Points, in no order, along strands that fork and pass close to each other.
Points whose rows are less than 35.5 apart are linked; no others are. Some points are linked to none.
K477: -13 -22 6 5 7 8 7 -3 -7 -10 5 3 17 -6 -6 -3 -7 8 12 -16 28 -22 21
K972: -7 -10 16 10 8 12 -5 -3 -19 6 1 -11 5 -1 1 -12 9 -8 7 10 -1 -28 2
K896: -3 1 -2 0 2 15 14 -5 -7 -9 20 5 -1 -18 6 -5 4 3 15 -1 17 -8 -3
K485: 6 18 -2 -14 -3 -19 7 21 4 -7 -11 0 1 11 -8 30 12 -2 -2 -9 -7 15 -7
K270: 11 -8 19 9 0 -7 -6 0 -2 0 -9 -13 4 14 -2 -6 -9 -7 -14 4 -17 -22 4
K319: 11 -4 0 -1 -9 -17 -11 -6 11 2 -12 -7 3 7 -8 11 -7 20 -14 2 -12 3 -9
K521: -1 -15 -4 8 -17 21 -19 -7 2 3 19 12 -12 -7 8 -14 -4 1 1 13 7 -1 2
K582: 15 10 14 -2 2 -9 1 -4 -5 -5 -2 -13 1 2 -3 7 12 1 -2 7 -14 -13 -19
K853: 7 12 2 -6 -10 -15 1 18 5 0 -14 -10 -1 12 -1 25 9 -9 -14 -2 -20 13 -10
K87: -8 1 6 -11 1 -1 20 -6 0 -3 -15 6 16 -9 -16 -6 3 -9 1 -22 14 -37 8
K870: -9 -13 5 1 1 3 3 -6 -3 -1 -3 -3 11 -10 -9 -5 0 12 0 -7 23 -25 5
K370: 10 18 -7 -17 -2 -11 13 7 9 -11 -16 8 4 6 -17 15 10 -2 -1 -20 12 -6 -8
K273: 9 10 11 1 -12 -4 0 12 3 1 -13 -6 -1 20 7 -2 -2 -23 -25 -8 -24 -4 -1
K796: -1 12 15 -12 23 -6 14 2 -11 -13 6 -5 8 -5 -3 10 0 4 7 -4 2 -1 1
K471: 4 18 -9 -10 11 -4 19 -4 1 -12 -7 5 3 -5 -6 7 12 4 19 -10 16 2 -11
K425: -8 13 3 -16 12 3 26 -9 4 -8 -20 8 13 0 -11 -8 0 -16 8 -23 13 -21 10
K38: 0 12 13 -2 0 -4 -3 10 -2 10 -13 -12 2 8 1 1 6 -20 -23 1 -14 -9 0
K509: -12 -7 -7 -2 2 13 -1 3 4 1 8 12 3 -9 1 -9 -9 6 -9 -9 25 -1 15
K328: 6 -6 20 -3 -4 -3 -3 11 -3 -7 -6 -10 13 14 -5 7 -9 -3 -24 -9 -17 -21 8
K102: -16 15 -2 -10 13 7 11 8 -7 2 -5 7 6 -6 -2 -5 4 -12 -8 -14 20 -3 11
K271: 0 18 13 -18 22 -13 11 2 -7 -12 -4 -3 5 2 -1 19 -4 4 5 -8 -2 19 4
K291: -6 -2 18 -7 11 -3 1 15 -9 -2 -8 -5 16 6 -12 10 -3 -6 -20 -13 -4 -21 16
K698: 17 7 4 4 -17 -5 4 13 8 -7 -15 -6 -5 26 11 -1 -2 -10 -17 -11 -25 4 -10
K820: 14 -2 12 -4 -8 -13 -4 -3 6 -8 -7 -7 5 6 -7 10 -7 17 -15 -2 -8 -15 -8
K308: 7 4 11 2 6 -4 -1 -11 -6 -2 3 -12 -1 -6 -1 3 10 12 8 13 -2 -10 -19
K709: 5 11 18 -11 7 -8 7 3 -6 -6 -3 -7 7 -2 -8 9 6 -1 -6 -5 -3 -16 -5
K878: -19 0 -21 -7 -3 -5 0 19 1 8 4 4 2 -2 6 18 0 4 3 -4 -10 42 3
K585: 6 3 6 -2 -2 -15 0 3 2 7 -12 -16 -3 7 2 18 1 0 -9 7 -26 19 -7
K287: -1 -15 1 11 -9 4 -14 -17 1 4 4 -2 -6 -7 5 -13 -2 20 7 13 12 -5 -9
K601: 20 2 18 -2 -10 -6 1 2 2 -18 -2 -7 3 16 4 3 -6 7 -11 -6 -22 -16 -14
K921: 8 -3 5 9 -8 -3 -4 -13 7 7 -18 -5 -4 8 -7 -18 0 -8 -7 2 3 -27 -7
K144: -5 -1 -15 -9 -1 1 -5 7 6 -1 29 15 -1 -10 7 8 -16 1 0 -6 -13 32 8
K586: -1 -1 -15 8 -12 16 -15 2 0 8 13 11 -14 -4 10 -7 9 -1 5 14 5 14 -8
K546: 1 -5 7 -4 -9 -3 8 -8 3 -3 -9 -3 11 -8 -14 -3 5 3 -2 -11 11 -38 -4
K116: -18 -4 13 -1 14 8 -2 13 -13 8 -2 -6 13 0 -5 -1 1 -7 -15 -3 6 -15 18
K918: 1 9 -26 -1 4 6 7 7 13 -17 3 15 -3 0 1 1 4 -1 23 -9 18 21 0
K583: -7 -15 1 5 5 14 17 -11 2 -19 7 4 15 -4 3 -10 -14 -3 26 -18 25 -19 22
K777: -11 9 7 1 6 6 -4 5 -11 17 -9 -7 -1 2 6 -9 10 -19 -14 7 -4 -6 2
K8: -2 -13 2 5 -7 18 9 -6 -4 -12 28 6 0 -20 6 -7 -3 -1 17 -2 17 -19 9
K702: -10 1 -4 7 -1 16 -13 2 -8 19 -7 2 -12 4 12 -13 5 -15 -10 13 5 6 5
K62: 10 18 -1 -5 -18 -4 5 20 5 -8 -11 1 2 17 2 6 18 -20 -13 -14 -16 -7 -17
K724: -9 -18 10 9 6 10 -13 0 -8 9 4 -8 4 1 4 -8 -6 9 -7 11 3 -7 13
K998: 11 4 3 -6 -17 -4 7 -4 9 -7 -10 1 6 1 -10 -1 9 -2 -9 -13 1 -32 -16
K868: -9 3 -5 1 3 0 -5 5 -3 12 -3 -6 -3 -2 7 7 7 4 -8 9 -6 21 -2
K369: 14 0 11 8 0 -12 -2 -5 3 6 -13 -10 -6 15 0 -7 -7 -8 -12 9 -17 -5 0
K381: -7 15 -16 -4 10 3 8 11 3 -8 2 12 -2 -2 4 3 3 -4 10 -10 15 23 5
K55: -9 13 3 -14 21 -6 9 4 -2 -10 2 3 5 1 5 14 -12 8 6 -8 -2 33 9
K822: -8 5 -3 -9 11 0 4 9 -2 -6 23 6 1 -8 10 9 -12 2 2 -3 -8 31 9
K84: -1 -3 19 9 13 3 -6 -2 -18 6 1 -16 0 4 5 -8 5 -11 1 18 -12 -14 2
K774: -2 -3 -18 3 -6 -11 -13 1 6 6 -3 1 0 0 -3 9 8 25 6 9 -3 18 -13
K397: -2 7 -4 -1 1 -3 -2 0 0 8 -8 -1 0 -5 -4 6 8 8 -8 3 6 2 -8
K958: 13 -8 -2 14 -1 -19 -5 -17 7 17 -15 2 -16 15 -7 -15 -14 4 -2 11 -3 8 4
K49: -3 -6 -4 -1 -5 9 -13 2 0 3 33 8 -7 -12 10 2 -10 2 -1 8 -16 20 3
K169: 0 1 -8 11 -1 2 -13 -4 1 20 -16 -1 -13 10 4 -12 4 -7 -5 12 3 9 0
K634: 3 6 -15 0 1 6 2 2 2 -12 27 14 -7 -14 4 3 3 8 18 2 4 17 -7
K646: -2 4 -7 1 -3 5 4 -6 -3 5 -5 0 -2 -9 -2 -4 15 4 1 2 16 -13 -12
K11: -15 -16 7 10 5 21 -1 4 -19 4 10 0 10 -5 1 -9 6 -9 4 0 12 -26 13
K666: 9 21 -5 -14 -13 -8 12 19 5 -11 -12 8 5 10 -10 14 19 -14 -7 -19 -2 -9 -14
K887: 2 -2 4 7 -7 3 -1 -16 -2 9 -12 -5 -5 -3 -3 -16 11 -3 4 10 10 -26 -13
K390: 1 -9 -12 3 -7 -13 -13 -8 12 16 -15 -6 1 7 -3 2 -6 23 -7 7 -9 17 -7
K289: 8 -15 9 15 6 -11 -9 -17 0 13 -10 -8 -10 12 -2 -15 -18 8 0 16 -6 0 9
K729: -1 -4 2 -1 11 12 4 0 4 -20 22 11 3 -9 4 -6 -18 -1 10 -9 12 3 18
K520: 16 1 4 6 -17 -3 3 -11 10 -3 -15 -1 0 7 -6 -15 8 -9 -4 -6 -4 -34 -15
K366: -4 7 -3 -7 11 11 17 -11 8 -20 -8 6 8 -3 6 -10 -10 -4 20 -15 24 -3 8
K956: -5 -13 -20 4 -7 0 -12 -2 -1 18 -2 -3 -8 8 11 -4 -5 6 9 14 -21 36 -5
K46: 9 1 -11 -2 -4 10 -2 -2 16 -12 28 21 -7 -17 -3 -1 -10 -15 9 -5 10 5 11
K769: -1 -9 -19 12 -10 9 -18 -2 1 13 5 7 -14 5 13 -8 4 2 10 19 -7 26 -4
K363: 0 -5 1 3 2 -13 -2 -4 2 16 -16 -18 -5 6 4 8 -7 -2 -4 11 -27 29 -2
K50: -1 -18 9 12 9 -3 -8 -13 -9 15 1 -9 -10 8 6 -14 -16 5 4 21 -15 13 11
K115: -5 -5 -14 0 -4 -5 -10 -7 3 3 12 5 2 -8 1 3 -3 30 6 4 2 16 -10
K944: 3 -1 -12 -6 -1 3 -7 1 16 -6 29 21 -2 -12 -3 3 -20 -8 1 -4 -5 20 16
K950: -13 -4 -16 0 -5 -2 -7 11 -1 14 1 -3 -4 1 10 10 5 4 2 9 -16 36 -3
K16: -6 15 -15 -6 8 -7 6 13 0 -5 -1 5 -2 0 -4 15 13 5 12 -3 7 22 -3
K524: -6 10 5 -5 14 4 11 0 -13 -9 13 -1 1 -12 2 3 8 4 8 2 10 -3 -5
K139: 5 -14 -1 -1 -8 13 -7 -1 8 -8 34 15 -4 -19 -3 -1 -14 -10 2 1 9 -6 17
K581: -2 -14 7 5 7 -10 -3 -11 -4 16 -7 -20 -4 4 6 -1 -16 5 -4 17 -24 20 5
K42: -6 -19 -1 7 -12 21 -6 -6 -2 1 18 7 -3 -15 6 -13 -2 4 4 3 20 -14 6
K757: -4 -10 -5 3 -7 2 -6 -10 3 -3 15 3 -1 -14 2 -3 -2 26 7 4 15 1 -10
K45: 8 -4 -12 14 -1 -12 -6 -12 1 21 -17 6 -22 17 -3 -13 -4 -5 5 14 -2 18 5
K660: 0 -14 5 16 -5 7 -10 -19 -4 9 -2 -2 -10 -2 4 -21 -1 3 10 17 12 -14 -3
K996: -20 -6 9 0 15 16 5 10 -18 3 5 1 12 -5 -3 -6 5 -13 -1 -9 11 -21 18
K768: -6 -7 1 1 2 6 -9 -1 -9 0 23 -4 -3 -9 13 1 -5 13 3 14 -13 16 -3
K486: -3 12 -12 -6 1 -16 1 20 0 0 -10 -5 0 4 -5 26 18 3 6 4 -7 24 -6
K850: 21 7 0 8 -12 -13 -4 1 10 0 -15 -8 -8 19 1 1 1 -6 -8 2 -17 0 -11
K969: 7 11 -9 -8 -9 -8 13 -3 9 -4 -15 7 5 -3 -16 6 12 3 -2 -16 17 -19 -12
K224: 9 8 -12 -2 2 12 9 -3 9 -17 25 16 -8 -13 4 -2 -3 -12 20 -4 10 9 2

A fork is a point with three links. Follow the links from the first point to the second and name the forks in between, in order.
K666 / K769 | K998 K887 K950
K521 / K46 | K796 K144
K308 / K546 | K796 K950 K887 K998
K634 / K709 | K46 K144 K796
K709 / K287 | K796 K950 K887
K768 / K646 | K144 K796 K950

A fork is a point with three links, a tip a point with one. Leave the first point through the second and follow the links. Name the first fork or tip that comes.
K702 / K777 | K84
K524 / K896 | K950
K769 / K586 | K796
K850 / K698 | K918
K820 / K319 | K887
K660 / K287 | K601
